Each row is a point on a tangle of strands that fork, close into loops and nearly touch. The rows are in no order.
(in the rows, 128 means zero)
Points whose rows are less than 180 apart are linked; no others are. Some points are linked to none.
Nanob: [125 117 154 157 139 169 169 113 120 120  65  92 155 153 130 118 196  97
 169 148 108 123 160 124 123 123  79  96 125 150 133 133 146  83 128 111
 158 152 118 125 171  95 137 115 113 102  97 133 103 152 142 162 120 132
  63 162 164 103 182 165  66 117 154 172 143]
Bunu: [114  56 111  95 102 150  79 145  96 141 100 107  97 136 107 129 121  90
 134 115 150 108 151 108 127 122 154 159 118 113 135  74 118  89  71 140
 146 108 143 116 129  98  99 133 136 117 111 132 169 162 121  97 136 165
  89 115 156 122  89 123  93 103 121 134 196]
riva: [122  78 132 187 108 134 114 135 135 129 157 140 125 169  64 123  99 177
 134 144 122 163 119 133 145 167 112 132  82 100 108 155 163 153 152 122
 196 139 108 125  84 155 182 122 113 168 153 142 134 156 158 111 140 100
 108 106 113 152 130 171 138 138 162  96 107]
mileb: [ 98  76 114 131 115 136 135 194  90 134 143 176 167 152 150 114  85 161
 189 168  90 162 142 114 134 140 195 156 158 121  54  58 187 125 112 156
 138 121 165  57 105 133 141 158  97 136 199 143 118  72  86 102  92 129
  83 146 124 115 144 108 112 154 170  84 144]
zub: [124 178 148 113 120  97 108 177 154 127 144 105 115  86 104 165 156 152
 102 101 161 159 128 166 123 106 130 122  96 146 178 207 157 151 126  98
 111 130  93 136  90 141 150 126 150  82  88 172 166 126 118 114 127 125
 119 129  92 164 155 127 153 124 120 112  77]
nal: [ 81  84 125 184 127 157  87  79 155 145 182 142 110 185  74 125 118 179
 143 123 124 110  98 107 150 158  73 114 132 106 136 118 160 129 169 146
 192 119 112 153 119 159 145  89  90 188 168  50 139 128 154 112 175 138
 156  89 118 156  85 179 134 160 140 140 146]
vivum: [ 98  99 127 135 135 180 140  85 116 141  93 102 139 139 135 110 173  96
 159 136 119 109 154 119 133 133 105 119 138 130 136  94 122  91 115 145
 165 128 135 127 159 105 102 120 122 112 113 124 119 157 129 140 129 139
  95 141 170 111 133 139  81 117 131 169 163]
pofem: [149  55 131 189 124 141 153 115 112 127 124 166 146 142 105  93  78 174
 132 175  82 142 135 121 136 172 141 146 100 118  29 122 126 126 124 110
 193 136 125 101 105 117 169 172 121 139 190 143  98 140 132 111  93 105
  79 138 149  99 151 157 102 123 167  91 122]
nofid: [ 83  92 129 111  84 127  80 140 130 147 150 131 105 146  68 141 134 160
 146 129 131 154 145 146 152 133 128 145 120 115 150 127 167 123 118 128
 159 127 129 106  79 132 147 115 127 126 137 133 183 125 106  77 150 144
  98 105  99 145 102 150 127 156 141 113 150]
zimuz: [100 160 145 174 108 126 109 124 161 116 156 101  94 142  80 169 174 178
 130  98 140 134  91 126 149  99  56  99 111 128 187 180 193 134 172 129
 136 153  93 161 109 180 163  73 108 168 111  86 128 123 177 178 184 133
 157 116 105 175 146 171 144 129 146 162  95]
Lofig: [ 99 103  92 148  84 113 107 207 102  75 112 123  85 172 125 162 109 144
 177 116 110 138 109 115 160  77 102 121 123 100 149 135 187 100 111 173
 107 179 162 157 164 175 180 104 130 188 112  93 124 101 155 206 155 130
 157 141 113 181 146 149 151  97 174 141 135]
muba: [180  91 140 117 112 114  97 187 125 121 103 123  99  91 114 127  82 131
  82 117 144 127 149 129 119 156 184 156  88 136 116 151 107 150  91  95
 138 117 110 110  91 110 148 160 148 115 133 196 162 174 132  87 102 117
 101 111 148 124 122 116 130 110 134  94 118]
ronal: [172  67 123 200 126 120 114 142 116 105 135 124 101 142  91 112  52 169
  96 136 126 142 109 109 138 170 119 136  83 109  73 161 111 157 140 117
 182 147 107 149 112 148 193 148 122 179 169 139 109 170 169 144 122  84
 126 102 148 135 132 174 148 109 143  96 105]
vofad: [135 107 103  74 122 121  85 138  90 109 130 147  78 118 161 122  63  71
  98  91 150  86 114 105 111 114 154 135 159  97 125  71  75 131  85 165
  86 102 155 153 179 131  86 126 142 170 136  94 145 108 119 120 148 142
 196 101 125 126  51  77 163 111  91 130 160]
Puvad: [111 201 151 119 140 132 194 107 157 136 118 133 186 126 158 152 181 114
 165 141 115 145 138 151 142 117 104 112 170 154 122 142 144 126 165 106
  99 135 135 114 150 132 119 113 125  92  99 135 110  99 123 136 111 116
 101 178 103 125 172 116 112 155 138 123 104]
segip: [157 129 129 159 123 124 132 153 124  99 113 116 110 126 135 127 116 127
 128 120 129 131 125 128 145 124 108 107 117 120 128 153 142 130 133 131
 125 159 137 152 139 130 155 125 137 152 114 136 114 144 154 177 128 100
 123 139 121 145 151 135 139 108 142 128 105]
Pefu: [138  78 139 113 131 140  99  88 133 164 151 128 138 111  95 108 111 131
  90 149 119 113 161 153 128 174 167 162 117 131 100 125  81 138 110  99
 168  82 116  86  72  92 108 165 143 104 153 165 159 173 102  38 115 125
 112 108 147  92  85 143 109 159 109 103 127]
fepal: [102 174 144 103 154 124 159  56 165 159 165 139 169 110 130 124 158 127
 123 133 118 137 152 163 126 140 129 129 158 143 132 135  95 147 154 114
 126  83 129 105 109 127  90 126 120  80 124 136 135 109  91  82 139 123
 130 119  97 117 108 108 134 176  95 124 103]
patus: [172 160 115 109 147 130 174 153  92 104  76 125 126  97 207 133 113  68
 115 125 131 108 120 110 116 124 151 116 144 139 130 113  97 108 105 125
  84 137 155 152 185 105 100 138 142 130  95 146 100 133 151 172  99 126
 138 157 160 127 150  92 118  75 105 147 110]
fuz: [196 101 146 129 123 109 138 197  85 129  84 122 131 103 155 119  82 115
  94 125 131 130 146 124 102 164 189 162  98 141  82 118 101 113  98  78
 133 126 124 104 108  78 128 182 146 100 134 197 129 177 157 100  74 108
  74 149 158 100 160 117  90  99 147  95 107]
Zimob: [150 215 160 109 143 109 162 167 152 130 115  99 140  83 150 155 169 124
 112 113 146 154 138 166 114 109 144 124 105 164 164 195 145 151 132  87
  99 147 107 121 110 119 126 133 153  60  87 177 145 126 116 124 114 124
 108 149 107 142 186 112 135 132 115 113  74]
Rek: [162  79 130 118 154 158 131  64 125 166 129 116 145 113 113  84 122 121
  94 159 107 100 161 136 113 172 156 144 103 140  81 113  53 127 106 100
 179  73 114 106  90  84  98 179 138  93 151 147 126 175 112  62  90 123
  93 111 175  75 112 153  80 143 103 124 147]
Gud: [119 230 154 143 135 105 220 108 167 139 129 143 187 118 141 162 179 153
 166 145 132 160 123 147 122 102 109 114 149 159 130 184 158 163 193  92
  92 140 111 129 119 143 131 110 121  97  81 136 111  89 129 142 116  86
  95 181  90 138 203 124 135 161 138 119  61]
kofop: [ 99 215 147 141 113 104 172 131 169 138 155 133 156 125  91 177 196 159
 149 123 136 160 129 154 130  96  85 108 123 152 165 191 184 159 192  96
 109 136  96 124 112 149 146  95 123 100  71 123 133  94 123 151 137 102
  97 159  70 155 196 142 134 161 142 119  49]
kiv: [118  93 149 185  97 127 108 163 138 116 138 118 123 170  58 143 126 188
 148 138 125 174 127 152 139 142  94 118  68 121 127 181 186 147 152 108
 176 153  93 123  83 149 202 116 122 142 130 147 139 148 151 132 137 106
  86 128 100 145 150 183 128 131 173 102  99]
mudu: [180 144 124 122 145 119 161 203  81  91  49  91 124 116 193 144 115  82
 124 114 138 116 126 107 122 108 148 124 123 149 147 121 126 111  99 118
  87 168 143 156 164 110 133 142 153 125  82 163 103 144 156 190 107 123
 128 160 158 137 184 108 113  69 130 141 101]
safeg: [113 164 145 172 135 130 130  89 157 137 164 119 108 125  91 138 162 158
 109 110 146 120  97 142 131 129  74  98 112 132 170 179 155 151 174 121
 148 131  96 152  97 158 150  95 106 158 119  89 131 137 164 156 170 118
 151 101 114 144 144 168 152 146 123 143  93]
pul: [180  82 101 113 144 150 121  88  90 121 114 138 124 124 165  76  75  84
  80 143 125  85 122  83  75 152 154 152 120 129  73  93  16 114  82 145
 130  85 133 151 164  96 104 166 135 145 145 115 101 160 135 127 102 114
 154 106 181  76 107 108 107  99  78 136 149]
deza: [ 70  66 120 158 102 171 120 132 119 138 128 152 133 195  94 111 139 148
 197 155 108 139 130 137 159 139 108 128 126 109 107  89 194 102 131 156
 189 152 126 100 122 143 149 112 102 149 155 100 126 121 109 137 146 144
  89 132 130 130 137 178 106 139 169 143 167]
rumif: [101  79 136 113 111 132  90 100 136 166 166 138 126 123  68 123 116 139
 121 133 134 124 160 162 146 155 160 164 118 129 132 113 120 130 116 107
 166 100 125  89  69 100 115 145 133 102 149 151 188 141  80  39 129 151
 102  98 115 115  76 139 119 169 109 108 139]
Mos: [106 110 123 167 141 138  84  60 154 142 199 140 107 156  83 115 114 160
 112  97 140  98  87 112 125 150  72 121 119 118 139 121 120 147 168 139
 164 112 105 159 113 150 122  95  94 196 165  59 137 127 153 120 171 141
 191  73 121 133  59 152 151 157 123 132 149]
vulov: [149 103 143 124  97  90 110 220 110 124 127 159 148 114 133 141  89 153
 153 132 109 170 164 142 129 147 199 164 129 138  93 118 177 138 104 115
 102 139 154  63 102 120 165 159 134 124 151 182 161 111 106  78  80 122
  82 148 102 123 145 119 144 132 174  71 117]
Gef: [117 210 104  45 140  83 150 150 122 113 120 136 124  84 192 161 143  72
 135 103 147 136 127 124 143  94 154 140 194 137 152 110 116 121 115 132
  41 117 158 147 183 145  85 120 148 106 101 142 146  89  89 137 114 151
 171 149 106 157 119  43 158 122 107 139 125]
fisu: [120 115 128 151 155 188 107  25 156 174 133  92 129 133  99  91 185 104
 101 146 140  87 134 137 124 148  87 126 120 125 145 124  89 118 151 152
 171  92 110 136 114 107  81 117 122 108 127  85 125 185 133  99 168 151
 138  95 162  95  92 176 105 149  92 173 168]
tumod: [ 88 117 129 103 132 126  74  66 155 157 195 134 100 137 101 120 113 145
 114 100 145 107 115 129 124 144 116 122 140 114 153 111  92 132 157 148
 135 100 121 151 117 136  94 110 113 158 160  76 161 118 111  90 163 140
 191  66 119 134  47 135 158 169  98 131 157]
Rok: [113 141 162 157 102 111 141 155 150 123 157 134 147 151  65 155 174 189
 157 130 130 169 138 156 134 120  90 116 102 140 143 184 201 157 170  92
 148 149 101 106  85 151 179 113 138 121  95 138 138 116 141 144 142 104
  79 153  82 143 179 164 129 151 166 101  75]
fifon: [169 229 147 120 184 117 180  77 164 143 141 131 167  68 177 121 148 114
  63 144 148 134 118 157  91 139 135 102 120 160 142 176  80 175 155 112
  89 103  97 143 117 125 113 127 125  76 123 155 104 123 131 118 115 102
 160 139 131 110 144 104 158 127  85 130  85]
dovu: [ 94 118 123 174  97 120  92 155 132  96 122 103  88 166  93 169 147 172
 155 105 136 121  96 115 154  85  55 117 103 111 167 164 194 112 147 143
 128 181 123 163 138 182 184  94 119 185 106  92 123 128 183 193 178 129
 154 114 115 181 149 171 147 111 162 154 126]
Mamil: [164 166 126 120 145 127  98 133 140 128  91  71  76  87 143 130 157  99
  56 103 193 104 101 135  92  93 145 115  79 127 199 167 104 133 112 127
  80 121 101 149 109 111 101 121 153  71 100 147 146 169 125 120 156 156
 157  98 143 135 108 121 155  74  80 146 139]
fovu: [182 238 147 139 171 117 179 125 153 124 118 107 138  69 186 133 152 102
  69 116 153 137 107 152  87 114 136 100  98 158 156 196 113 169 143 114
  86 137  94 146 123 122 132 132 143  66 108 176 112 142 132 157 113 120
 142 136 137 125 170 112 156  99  92 137  73]
Rakol: [181  92 130 114 129 128 150 150  86 132  85 124 145  99 163 115  90  99
 103 149 115 110 146 105 111 168 176 142 123 141  82  93  83 112  93  97
 137 116 149 112 126  84 118 178 134 105 136 174 117 160 134 102  66 119
  85 147 168  92 143 110  77  96 135 109 132]
Rozep: [129 147 101  45  99  86 118 244  94  99  94 117  95 118 167 179 122  95
 144  87 142 133 121 122 141  80 171 149 154 123 184 110 149 109  92 134
  55 159 166 140 164 141 119 126 170 117  86 166 157  93 102 149 110 156
 139 169 103 170 136  63 139  84 147 122 142]
Vot: [135 108 130 141 153 141 181  60 142 139 119 160 178 138 156  79 121 136
 144 178  71 125 144 108 126 160 129 127 154 122  58  92  78 118 125 119
 164 109 148 122 142 109 105 154 108 115 170 135  52 111 129 116  85 105
 122 144 153  87 127 115  89 144 125 123 150]
kudul: [109 151  89 128  91  92 131 211 111  82 119 139 109 143 139 173 124 136
 173 118 118 155 111 119 155  72 117 121 152 118 165 142 189 122 125 154
  69 186 163 163 171 171 167 110 135 172 105 109 127  86 128 207 139 125
 156 157  94 174 163 119 163 110 158 126 113]
tef: [126 128 119 168 161 152  98  43 142 146 157 112 116 136 115 112 132 110
  95 117 144  77  84 109 112 132  78 109 130 126 133 123  98 125 155 157
 145 116 104 167 125 142 117  99  91 189 148  45 107 147 156 158 178 141
 193  78 157  97  77 157 140 135  91 162 171]
Fivi: [ 93  81 137 111  90 124  87 169 119 141 114 125 120 147  78 139 158 143
 160 121 132 155 155 150 154 120 142 148 110 128 155 121 183 105  96 116
 149 142 129  81  95 116 147 128 136 104 118 158 176 126 102  93 127 159
  78 130 106 138 118 146 101 142 164 114 159]
manam: [115 102 133 169 135 196 132  54 131 154  94  84 138 144 110  89 182 109
 123 154 117  85 141 125 125 136  90 119 107 137 124 121  98  94 130 136
 190 112 116 129 131 103 108 120 115 114 118  95 112 194 134 135 152 134
  98 108 188 101 127 178  77 122 111 169 159]
Mobuv: [ 87  65 134 159 121 159 140 143 104 146 129 165 170 167 115 100 128 158
 194 182  87 151 149 130 138 142 148 128 141 125  69  76 195 113 119 137
 167 131 143  65 105 130 142 136  93 128 170 126 107 103  97 112 111 125
  74 147 132  99 151 139  99 152 180  99 157]
Gusu: [136 128 120  59 112  78  97 185 129 111 150 146  97  89 146 134  52 117
 105 110 131 139 131 125 119 123 184 154 150 108 136 113 107 150 111 138
  84 118 149 126 143 133 116 140 157 136 139 145 170 106 101  87 117 127
 160 108  94 151  91  76 189 124 123  98 132]
vurot: [151 105 108 159 141 166 108  71 108 123 102 100 104 138 130 103 127  80
  95 121 147  73  87 100 100 109  96 119 124 119 112 105  77 100 116 170
 137 124 118 167 165 125 112 106 109 183 134  64 106 169 157 170 175 128
 185  92 184  97  84 155 132 101  76 172 176]
vugod: [147 159  97  55 120  92 133 219  91  99  96 146 123 109 192 168  92  79
 148 101 121 137 131 118 136 116 181 149 175 118 145  95 136 113  95 138
  53 145 179 124 171 129 106 136 163 126 105 152 145  88 102 128  89 147
 133 155 108 151 137  54 147 101 138 118 135]
kas: [140 132 101  45 124  85  88 169 111 113 148 153  82  88 172 144  56  83
  81  87 150 117 121 113 111 116 179 145 140 102 141 102  85 151  95 145
  58 101 148 143 164 141  96 135 156 136 136 130 158 104  97  93 134 136
 192 110 105 149  74  58 190 114 104 121 145]
vut: [121  77 119 114 100 121 108 225  82 133 127 166 152 144 138 125  93 145
 180 146 104 175 175 121 140 133 208 156 148 129  76  65 182 113  98 150
 112 129 178  43 109 105 151 158 114 125 176 161 151  78  82  85  85 140
  76 153 111 117 130 109 111 134 177  75 147]
vum: [ 89 198 124 101 157 128 151  58 151 141 131 106 131 114 169 142 198  72
 133 109 145 113 122 126 145 102  84 113 179 153 167 120 128 111 152 155
 100 127 140 147 160 146  79  94 114 125 104  80 118 118 121 158 176 168
 168 114 144 131 115 112 138 137  93 192 151]
Teno: [157 195 145 134 180 141 153  61 159 156 147 102 141  81 139  98 147 116
  52 150 152 110 120 164  85 150 132 113  95 150 168 179  79 160 146 113
 120 100  81 115  91 111 107 136 146  64 125 158 132 150 107  78 126 123
 148 118 133  89 128 145 151 128  80 125  99]
vozu: [156  84  91 121 138 144 103 106  88 113 125 126 104 132 150 103  76  74
  96 106 144  86 110  89 100 114 131 134 135 111 107  82  58 127  87 167
 111 109 138 159 174 120  95 129 126 171 136  86 125 152 139 142 140 137
 189  95 166  99  78 113 145 104  77 146 159]
mili: [ 73 160 147 115 128 143  91  70 161 162 181 116  89 123  71 147 176 155
 104 106 160 111 115 146 142 122  89 115 126 131 192 145 133 121 172 135
 136 103  92 134  92 142  96 103 115 130 125  63 168 126 125  89 188 157
 172  75  99 146  79 156 143 159  90 158 141]
Kasog: [132 129 111  79  90  90  81 225 118  96  95  94  77 109 122 180 135 145
 138  90 157 139 120 133 135  59 144 156 108 121 187 152 171 114  87 124
  76 161 130 145 143 154 141 121 169 112  89 171 175 110 115 148 136 144
 131 145  99 189 129 106 143  95 161 118 134]
loteg: [111 199  98  82 138  92 156 119 129  92 134 165 153 130 196 152 123  82
 156 107 117 139 112 109 162  95 132 124 212 133 113 103 119 122 131 164
  58 129 174 154 199 155  89 110 133 160 116 101  96  63 114 177 126 140
 201 145 100 148 114  49 161 129  98 150 135]
dopas: [157 110 148 184 132 150 172 152  95  95  50  95 149 136 144 114 145 113
 152 155 109 127 136 106 123 113  86 105  98 145 108 137 142  87 120 123
 136 183 124 150 178 107 175 131 129 128  96 129  81 167 181 196 105  98
  77 184 172 115 193 166  83  87 159 156 107]
Bab: [128 144 151 158 141 134 128  79 168 148 154 120 137 115  97 112 147 143
  93 133 125 127 131 153 125 155  95 116 109 130 148 159 119 168 161 125
 155 113  90 141  90 133 147 121 119 129 128 111 132 155 142 123 147 110
 141 111 116 126 130 164 130 153 109 122 102]
narat: [102 125 116 100  96 108 121 234 109 111  88 119 131 153 132 173 160 132
 189 136 129 156 145 120 145  79 140 131 140 132 165 112 199  90  95 133
  98 171 154 109 160 118 160 114 154 131  99 148 138  97  98 177 113 152
  83 191 116 150 163 119 107 106 196 123 156]
noto: [112  78 121 110  87 124  91 211  88 120  95 121 127 159 110 149 138 125
 173 127 132 152 148 132 144 112 151 149 122 130 142 107 184  90  83 129
 133 143 146  79 126 103 152 122 137 122 117 159 172 117 110 128 111 156
  67 144 127 130 130 134  99 111 179 107 175]
gope: [145 116 117 172 144 120 143  77 134 108 177 170 145 155 153  88  69 150
 136 129  97 123 102 111 121 150 102 107 144 106  68 109 101 162 155 144
 145 128 131 161 154 156 128 128 109 197 170  88  75 106 156 169 120 103
 185 101 137 102 123 126 146 148 127 123 118]
bagof: [123 127  92  86 117 110 149 191  97 102 116 165 148 148 182 143  91  93
 175 130 107 148 126 111 147 118 170 137 184 123 106  74 149 108 109 150
  84 146 199 107 178 128 108 142 134 141 128 133 115  81 102 153  87 142
 130 151 112 135 129  78 131 118 143 111 151]
Bilof: [105  52 110 137 114 173 122 110 100 144  94 118 139 158 115 110 136  99
 162 136 120  96 158 121 137 135 141 145 131 120 115  61 134  73  84 130
 173 117 137 107 133  90 109 134 123 105 121 135 134 163 114 110 119 147
  61 136 178  89 121 145  58 117 134 154 184]
suliv: [119 170  97 105 111 104 147 214 106  87  97 126 143 155 164 185 159 109
 187 124 118 147 117 128 148  68 137 113 166 127 152 133 182  90 120 144
  67 195 182 138 185 134 154 115 147 157  85 131 121  79 115 207 107 146
 127 204 103 160 180 104 138 114 162 128 119]
feka: [155 156 125  95 149 119  84 119 131 137 135 106  92  84 140 126 118 106
  66 104 180 105 116 136  97 116 147 120 113 126 171 144  96 151 112 144
  93 101 116 148 118 123 111 130 152 109 117 136 159 154 112 113 152 142
 166  90 132 132  81 104 163 104  88 133 140]
bovo: [121 154  82  95 123 111 151 150 112  89 128 170 137 157 178 126  91  94
 177 125 104 133 113 103 152 101 143 125 199 105 110  80 147 115 123 174
  81 129 189 141 198 146 107 128 124 174 128 101  93  66 104 173 121 139
 174 144 103 144 126  81 158 121 124 137 140]
muko: [139 153 140 152 152 108 137  70 174 150 215 174 157 127  93  89  92 188
  99 137 119 132 116 134  92 181 119 127 103 124  96 154  71 194 190 100
 142  91  90 123  91 142 138 130 100 145 163 110 120 106 145  94 123  94
 179 108 106 114 120 127 163 194 108 114  74]
Sani: [150 134 147 142 144 118 111  91 166 144 189 152 133 117  92 107  98 164
  92 136 125 130 127 144 115 177 123 130 111 121 115 163  91 175 164 110
 161  94  94 130 102 145 146 131 120 150 166 124 135 135 134 107 122 100
 157  95 120 124 111 139 157 164 118 106  88]
kat: [105 161 132  90  88  81  93 196 133 111 144 116  94  96 108 185 136 159
 133  93 147 148 127 158 140  82 137 142 111 129 179 165 168 133 120 119
  90 145 113 143 103 164 149 113 153 107 102 156 177  97 109 137 140 131
 128 130  77 189 143 116 150 132 145 116 107]
marom: [ 54  79 124 178 105 149 111 119 138 128 153 158 114 195  67 128 134 178
 190 133 116 138 115 121 159 145  74 113 125 103 141 115 205 117 161 158
 177 149 122 122 109 158 154  96  94 168 154  71 128 116 139 143 172 141
 120 112 109 160 130 173 121 145 164 134 152]
kufeg: [144 153 123 150 154  98 147  78 171 117 202 187 166 144 126  97  81 169
 113 120  98 129 104 104 110 154 110 111 138 117  72 128 101 194 189 123
 121 114 117 147 136 161 131 112  89 182 181  89  81  79 163 146 118  85
 192 116 106 117 136 106 176 173 127 127  93]
verum: [140 180 132 106 154 129 191 113 121 126  96 122 163 112 196 139 156  85
 156 141 125 137 139 129 141 126 128 111 174 147 117 118 118 109 136 120
  86 135 148 138 172 126 105 125 133 104 100 146  95 114 144 157  94 129
 110 167 140 118 163  88 100 117 128 142 111]
rito: [142 124 155 178 142 122 230 106 132 131 127 179 190 137 138  94 127 186
 152 203  61 158 119 128 120 153 133 115 144 120  30 125 141 150 166 113
 155 137 139 105 119 132 152 168 104 139 174 126  45 100 148 128  82  83
  83 174 131 107 170 129 116 156 166 100 104]
fos: [104  81 107  80 114 153  78 111 111 140 114 118  73 121 109 123 119  98
 131 104 156 102 144 112 140 119 139 148 138  99 142  70 103 103  90 155
 137 101 146 135 139 103  87 118 133 125 120 106 172 148 104  94 161 163
 133 101 145 137  62 114 121 119 104 136 192]
Kase: [145  93 131  90 101  95  78 202 124 116 127 137  89  99 120 141  66 131
 100 109 142 134 136 133 130 134 175 164 110 112 128 136 125 148  92 119
 117 126 129 106 101 127 138 147 150 135 135 170 176 149 122  85 115 128
 118 103 114 148  98 108 162 113 127  91 122]
rin: [146 169 142 152 141 132 102 135 155 135  92  58  81  96 125 130 189 130
  68 100 188 111 102 147  93  78 110 108  66 127 210 203 133 136 115 115
 113 124  83 153  99 123 134 118 138  75  93 151 150 160 134 140 171 151
 135 111 140 140 129 151 142  82  84 155 115]
duden: [116 167 161 111 128 137 106 153 149 146 103  64 101 106  96 152 205 135
  94 104 174 134 131 161 109  93 108 124  81 150 212 201 138 127 110 108
 128 130  70 126  77 119 128 123 161  42  83 166 178 150 116 120 149 155
 110 120 126 144 135 150 118 112 108 141 101]
Pizem: [ 95 170 135  94 169 127 139  12 180 178 193 158 171 125 129 110 156 129
 122 130 130 121 138 142 129 148 131 122 164 133 131 119  69 150 161 128
 138  70 125 109 109 129  80 111 113  97 138 110 109  91  97  65 139 130
 171 110 104 104  94 106 132 206  85 141 124]
bupi: [146  77 132 137 158 157 160  44 134 154 129 142 168 129 136  70 130 127
 113 171  80 114 158 114 126 173 143 135 130 131  72  94  57 103 119 100
 182  93 132 105 113  95 101 172 117  96 163 134  93 146 120  82  91 107
  87 131 173  80 111 131  55 148 127 137 153]
kenit: [ 83 116 117  73 116 134  57  79 139 155 167 115  64 127 106 135 123 120
 105  95 171  91 121 125 134 115 123 130 146 119 158  86  96 114 122 159
 134  98 134 142 135 114  77 110 133 136 147  84 171 130 107  81 182 173
 181  74 123 139  24 116 152 154  94 137 189]
bera: [125 155 125 150 152 138 144  63 139 109 152 152 158 152 159 113 114 102
 139 120 109 108 104 101 134 132  83 104 174 126 106 113 117 140 157 155
 121 123 144 162 175 153 104 102 101 184 153  78  55  98 157 189 144 123
 200 116 136 105 122 113 146 139 107 170 132]
Ravad: [156  99 143 194 129 120 172 130 122 112 142 172 166 147 119  87  68 194
 142 176  82 162 134 131 134 177 129 129 110 116  45 142 148 168 152 118
 177 153 129 110 108 142 181 165 110 165 179 136  81 128 153 133 102  77
  99 149 125 120 171 156 138 135 170  81  98]
nize: [106 146 145 103 142 158 125  73 143 161 131 102 137 108 118 129 179 104
 122 132 139 125 156 158 137 137 124 126 144 151 162 146 111 127 130 110
 139 110 112 112 102 107  91 123 139  65 105 139 158 146  93  83 141 146
 109 129 122 116 115 143  99 157 107 142 133]
Potos: [ 86 149 135 115 137 163 113  50 156 174 136 103 116 134  98 125 196 111
 119 113 142 105 143 144 141 131  94 110 142 133 176 129 113 114 149 145
 156 104 118 121 103 123  85 109 120  94 111  93 156 147 111 105 182 168
 129  97 124 127  99 160 114 157 102 160 154]
nes: [159 111 154 163 147 139 209  93 124 131  99 157 186 138 164  98 134 156
 149 189  65 145 136 112 126 150 143 113 160 128  30 105 107 122 143  99
 143 145 159 121 141 118 127 159 110 102 156 139  50 109 154 130  73  97
  86 175 140  90 169 111  94 125 149 114 121]
remo: [188  94 114 142 144 145 161 119  94 106  85 113 138 113 160  94  91 111
  90 144 110 108 127  90 101 154 144 139 113 142  80 109  59 114 103 121
 141 125 130 143 148 102 126 173 136 137 139 138  87 167 156 138  88 103
 113 139 184  89 150 131  97  91 106 132 123]
Nugo: [185 111 134 159 112 139 138 220  87  83  49  84 121 128 152 144 119 116
 135 131 130 127 108 102 119 117 122 121  78 143 132 144 147 106  88 111
 113 192 112 151 159 107 173 140 147 135  87 167  86 164 183 202 103 100
  91 171 166 131 185 142 110  51 157 138  90]

A fork is a point with three links, a tip a point with one. Leave the first point through the second and follow the links. Name the first fork or tip that comes.
zub / Zimob -> Teno
Rok / kofop -> vivum
remo / Rakol -> vozu
vulov / vut -> Mos
Pefu / Rek -> pofem
Gud / kofop -> ronal
zimuz / safeg -> bera
Bilof / Bunu -> tumod

A tip is a point with one link. Name the tips that can be reached along the links from each point below, in the order of the rows.
Sani -> pofem, bera
Nanob -> ronal, vulov, Pizem
loteg -> Teno, feka

How many points has the smallest loop of links through each point below? Write 0 if it is on no loop.
kenit -> 10
Ravad -> 0
vugod -> 5

Name the points in between on the shortest way along the links from the first point to the second, in order.
zimuz / muko -> safeg > Bab > Sani
Fivi / Bab -> noto > narat > suliv > kudul > Lofig > dovu > zimuz > safeg
tumod / mileb -> Mos > nal > marom > deza > Mobuv
Nugo / Potos -> dopas > Nanob > vivum > manam > fisu
bera / Bab -> gope > kufeg > muko > Sani
Kasog / bovo -> Rozep > vugod > bagof
